Points on a hilly landscape, in no order, each with its height.
From any point a climber steps to the highest of the 2 points nearest to it. It stops when none of these is higher. Distance is the straight distance between rows; heights are no part of it.
K_895: -22  12 -20  13  27 -22   0  57 -39 -39  35  -6 -19 -11  18   5   0 -25  27 -24  31  h=221
K_319:  51  46 -11  10  13  30 -40 -27  -7   3   6  37 -35 -18 -11 -13  -5  -4  23  -2   6  h=48
K_150:  -4 -43  37  20  -4   8 -12 -29  12   2  19  -3  38 -10  22  25 -26  -6  -6 -27 -13  h=486
K_593:   1 -15  23  24 -12  15 -28 -50  -9  56   6   9  30  -1  28  29 -39  -1  15 -26   2  h=551
K_754: -20 -28 -22  -2 -31  21   2  12  24 -25  14  10  36  21 -11  50  -6   2 -30  26  31  h=106
K_820: -11 -22   8 -43 -22 -13  15 -29 -13   6 -35 -13  23  19  49 -20  -9 -24   7 -10  -8  h=204
K_353:   0  10 -32  -2   5 -23  16  49 -41 -41  16  19 -31  -4  18 -22  10 -28  -2  -7 -28  h=189
K_291: -50  13  13 -20  31  12  26 -39 -17  11  -3 -26  -5   0 -17  -6 -31 -24  20 -16  34  h=373
K_667:  -7  52  -1   9  28  40 -51  20 -32  15  -6  22  11 -13  14   3   6  14 -16 -23  24  h=537
K_625: -34 -18  21  20  17   0  22 -58  -1  26  12 -20   4 -28 -14 -12 -31 -11   3   1 -42  h=296
K_819: -44 -19   4   6  -5   4   6  -2 -15 -57   3 -11  -1 -29  -8 -12 -15 -43 -22  46 -65  h=301
K_868: -17  -7  -9  28  -4   5  -8  32   8 -51  42 -17  -2 -30 -10  18   5 -15  40  46 -13  h=228
K_344:  25   9  11  19   4  29  10 -27  20   7 -12  26  26   5  18  21  -8 -23 -40  11 -23  h=82
K_363: -39 -42  -6  18   4  -2  16 -39  -8   1  29 -15 -27 -22  -8   1 -52 -25 -23 -27 -37  h=269
K_799: -17 -30  14  22   4   6  40 -16  41  16   1 -27   3   5 -33  14 -18   6 -30  29  19  h=602
K_410: -17  11  42  12  28 -15   1 -11  13  40  -9  -9  27  -7  -6 -25   4  35  12   6 -50  h=374
K_643:  28  44 -27  25  14   9  -5  22   4 -16  19  42 -25   7 -15 -10  25  11 -17  39 -46  h=186
K_75:   3 -19  24  31  18  -1 -10  49  -3  -7  30  -7  36   0  15  13   2   0  -4 -58  -3  h=540
K_567:   0   2  39  18  -2  24 -25  -5  12  12   2  19  54  16  13  23  -6   8 -18  36   8  h=100
K_310:  10  29 -28  29  26 -14  -1  33   6  14  57  12 -18  -1  11  23 -25  26   6  45  31  h=349
K_655:  21   5 -14  28  24  -2  18 -19   5 -13  15  16 -23 -14 -10 -11  -4 -13 -17  23 -71  h=215
K_538:  18  62   3 -25  -4  28 -30 -33  -3  44 -45  39  16  13  12  -6   9   6   3  -1   7  h=524
K_373: -26   3  15 -30  16 -28  16  42  -1  -7 -39 -46  37  18  29  -9  17  11  12   9  34  h=405
K_71:  -7   5 -33  10  -2  16 -56  -5 -52  17  18  28 -16 -28  28  24 -42  -5  -8 -19  31  h=539
K_228: -15 -29  -3   3 -24  -1  -7  -6  -5 -52  17  -9   7 -25  -8   0 -18 -29  22  79 -28  h=264
K_661: -25  16  32 -42  21 -24  -2  29  -3 -12 -26 -44  12   4 -29 -20  38  15  25  13  15  h=331
K_182:  12   1 -15  -7   9 -36   3 -25 -23  22  17   6 -14   2  18  -8 -38   3  -3  28   4  h=478
K_58:   3  45  -1  26   7  34   2  22  -2 -16  -2  45   8  10 -24  -2  18  10   1  58   7  h=156
K_12:  -4 -10 -25 -18 -20   3 -18  -5 -14   0  33  37 -18  -4 -12  20 -23   5  -9  39  -7  h=404
K_202:  16 -63  -5   3 -45 -19 -27  19   0 -20   5  -4  -6  -5  13  25   5 -12   7 -41  52  h=210
K_979:   2   9 -19  26  -8  17 -31  33  22 -13  51  24   0  -5 -31  25  22  38  -4   8 -10  h=154
K_935:  46  37 -10   7   9   3 -17  15 -25   5 -33  22   2  14  40 -25  24   4 -14   4 -29  h=119
K_511:   0 -28 -40  -2  -6  -4   9 -20  11 -11  36  17 -27  -8   7   9 -37 -30 -30   0 -64  h=241
K_119: -29 -18   4 -29 -16  21  -4   2  -2 -24  -7   1   8   7 -48  39   6   3 -30   4  29  h=138
K_950:   2 -46  -5 -30 -20   8 -13 -18  -5 -19  -4  -5  -4  15 -17  29 -12  -3  -9 -43  36  h=172
K_620:  13 -50 -11  -7 -44 -34   1   9 -28  18 -20  22  20   9  23 -28  17 -25 -32 -72 -26  h=572
K_604:  -3  22  25 -63  10 -16  19 -21  25  -8 -43 -32  -5  -9 -11 -36  20   7  52  -3   4  h=273
K_7:  24   5 -14 -34   2  -4  29   5  -4 -13 -34   0 -13  36  -4 -16  21   5 -26  -6   4  h=158
K_359:  27 -11   2 -25 -19 -15 -36  -4  -9  27 -31 -14  21  18  60 -11   6  16  13 -14  17  h=171
K_829:  14  25  -6 -27  21  11  26   4  -6   2 -36 -14 -12  43  34 -24  14 -18   0 -61  24  h=130
K_878:  18  29   1 -22   1   4  53 -35  -2  32 -28 -31 -26  12  27 -40 -11  -3  34 -44 -23  h=93
K_281:  43   8   2  32 -18   7 -39  16  21  16   9  30  32  11  -5  19  17  31 -18  18 -21  h=124
K_870: -32  24 -34  11 -16  19  11  35   2 -29   7  38  -2  12 -21  24  23  -3  22  84  25  h=122
K_403:  -4  24  22 -28   2  35 -76  -8 -13  14 -41  25  21   4  -2   3  16  22   9 -22  19  h=644
K_700: -21   1  36 -10   7   0  13 -24  35  64   3 -26  26  -8   1  -8   1  60  30 -35 -17  h=425
K_514: -19 -21   9  30   7 -24  24  -4   1  35  41   6  -9  -2 -28  17 -29  34 -20  39  16  h=476
K_464: -10 -10  -4   1  -9  15 -23  -4  36 -21  39   7 -34 -16 -67  39  12  33  -6   2   5  h=187
K_134:  -9 -34  -4   6 -13   1  -7  45  -7 -60  17  14  -4 -14 -20  -9  18 -25 -12 -54 -33  h=338
K_383: -28  -7  26 -37   2  -2  45  -3  31   3 -36 -33  50  19  15 -14   5  22  -7  28  17  h=502
K_208: -22   4  -5 -19  28 -21  38 -13 -11   1  -2 -33 -39   3 -33   7  -5 -16 -10 -15  19  h=322
K_833:  16   4  10 -15   9  -1  -3  -7  21  22 -12  -6 -17   7 -57 -10  27  35 -31 -45 -28  h=339
K_177: -46  -5  -6  23 -11  15  22  31  16 -34  24  -3  19  19  -9  36  13   6   4  59  55  h=83
K_999: 16 39 15 48 39  3 14 35  9  6 20 -1 16  5 19 -4 -4  9 16 39 34  h=415
K_995:   1 -47 -14 -13 -43 -48 -23  36 -38 -19   7  -6  -8 -27  21  -5   1 -15  16  -5  42  h=259
K_435:  21  27  39  11   9  -1   3   2  35  25  -9 -21  35  18  42  -6  -3  11  28  36  52  h=501
K_102:  -5   0   6  17   7   6 -50  18 -29   2  13  18   7  -9  31  14 -10  -5   7 -46  25  h=647
K_606: -15   2 -38  -6  27 -10  38  -4   8   1  52  -1 -55  -9 -45  24  -9   3  -1  13  18  h=271
K_727:  47 -19   6   6  -6 -20  -4  -4  13  45 -14 -14  -7   5   2 -22  21  29 -11 -57 -54  h=406
K_178: -13 -20  37 -54 -26 -29   2 -31   4   3 -30 -31  17 -13  17 -42   2 -12  52 -14 -27  h=235
K_398: -13 -15 -11  10  26 -20  47  38 -24 -31  11 -16  -6   7  14 -22 -13 -22 -40 -16 -21  h=162
K_317: -52   6   4  25   8  21  21   0  -7 -16   8  27   9 -23 -24 -13 -24 -23 -43  59 -52  h=344
K_682:  -9 -16  34  36  26  15   1  14  20 -19   8 -31  48 -14   7  11   6  -7 -10  -5 -28  h=469
K_167: -17  11 -28  -4   1 -38   9  29 -22 -15  13 -11 -31  -4  13  22   9  -3   7  19  46  h=263
K_699:  23 -22 -27  10   2  20  20  37  39 -60  13  -4 -23  -6  -5  10  13 -29  -4 -41  -8  h=293
K_688:  23   7  -1 -14   1   6  33 -22  31   3 -34 -10 -42  -5 -71 -25  26  14 -31  -3 -23  h=288
K_68:  -3 -26  -5 -15 -16  15  16 -63  -2  46   0 -10   5  15   7  11 -38   6   1 -21  15  h=480
K_987:  17   8   3 -21   0 -21  18 -38 -28  22 -11 -18 -55   7 -16 -44  10  -3  27 -32 -26  h=75
K_245: -26  28  30   1  40   6  22 -21  -5  21 -14 -16  -4 -21 -32 -22  -3  -4  -6  11 -32  h=332
K_652:   2   9 -17   8 -10 -12 -40 -42 -43  39   0  11 -17 -16  24 -14 -40 -12  17  -1  22  h=564
K_924: -61  15  24 -15   3  21  24 -49   4  47   8 -13  30   8  12  -2 -38   8  12 -18  20  h=421
K_159:  39  15 -17 -11 -24   2 -52  47 -16 -11 -44  13  -1   1  28 -13  40   4  -6 -22   8  h=95
K_67: -34  -8 -31  14  -2   0  29  18  51 -18  53 -22 -46 -16 -53  51  13  10   1  29  10  h=229
K_80:  27  23 -11  14  -9  11 -50  32   0 -41  -1  -4 -12 -14  11  20  33  -2  38  32  33  h=160
K_866:  44  -5  15  -5 -18 -11 -49  32  12 -36 -31 -28  -4  -6   8   3  29  -2  33 -17  34  h=125
K_210:  11  66  -2 -14  40  16  21 -20  -3  27 -23 -16  -8  14  23 -36   3   7  39 -31  12  h=110
K_809: -16 -26  11  28  -5  -5  14 -10   8  24  11  34  15 -10 -25   2 -30  18 -31  63 -29  h=402
K_902:  28  -8  -9 -27  -4 -40  49  -4  23   1 -25 -24 -13  33  -6 -13  18  16 -10  41  29  h=193
K_552:  59   9 -19   0 -25   4 -34 -18 -10  22 -29  18  13  15  62   7   9   1 -13  16   3  h=144
K_960:  22  23  -4  -6  16  43 -11 -20   1 -22 -10  20  -9  15   8   6 -10 -23  -9  -9  13  h=67
K_220:  35  21  11  -2   6  17 -33 -49  -9   9 -17   6 -38 -11 -23 -22   1 -15  48 -41 -24  h=55
K_715:  -2  -3  -2  36  -4   8 -26  48   0 -59  23 -13  23   1  21  23  18  -8  35   6  14  h=196
K_85:   8 -14 -35 -20 -17   2   5  -1 -23 -16 -10  30 -23  11   4  -8   5 -29 -33 -65 -23  h=461
K_392:   9  -6  35   5   1   4  21 -31  50  31  -5 -27  14  -4 -26   3  -5  15   6 -17  11  h=493
K_741:  20 -18   3   9 -34 -39  12   2  -8  52 -24  19  31   2  34 -13  29  -5  -5 -66 -62  h=477
K_23:   4  -9  28   0  -1  -7  50 -22  36  42 -20  -9  40  25  24 -11 -13   9  -4  50  26  h=627
K_498:  15   9   1  -2   1  -8  46   3  24   2 -32   3 -24  10 -53 -11  26  11 -16  62   2  h=237
K_280: -12 -21 -27 -14 -31 -12 -26  29 -32 -22  16  -4   3  -2  18  17   1   0  11  44  22  h=327
K_692:  -2 -20 -16  -5 -19 -14 -32  35 -37 -21  12  34 -16 -17 -11 -17  14  -9 -16 -76  -2  h=392

For each start below, name the point where the climber stops.
K_935 -> K_23
K_319 -> K_593
K_220 -> K_620
K_67 -> K_593
K_511 -> K_799
K_866 -> K_799

Call two points neighbours if one is among the 2 nearest of the other. Go from one point of each pair to the other, from neighbour to neighbour, staying as high as possible. Name the lowest point that can't be avoided.
K_593 and K_403 -> K_682
K_102 and K_652 -> K_71
K_102 and K_403 -> K_667
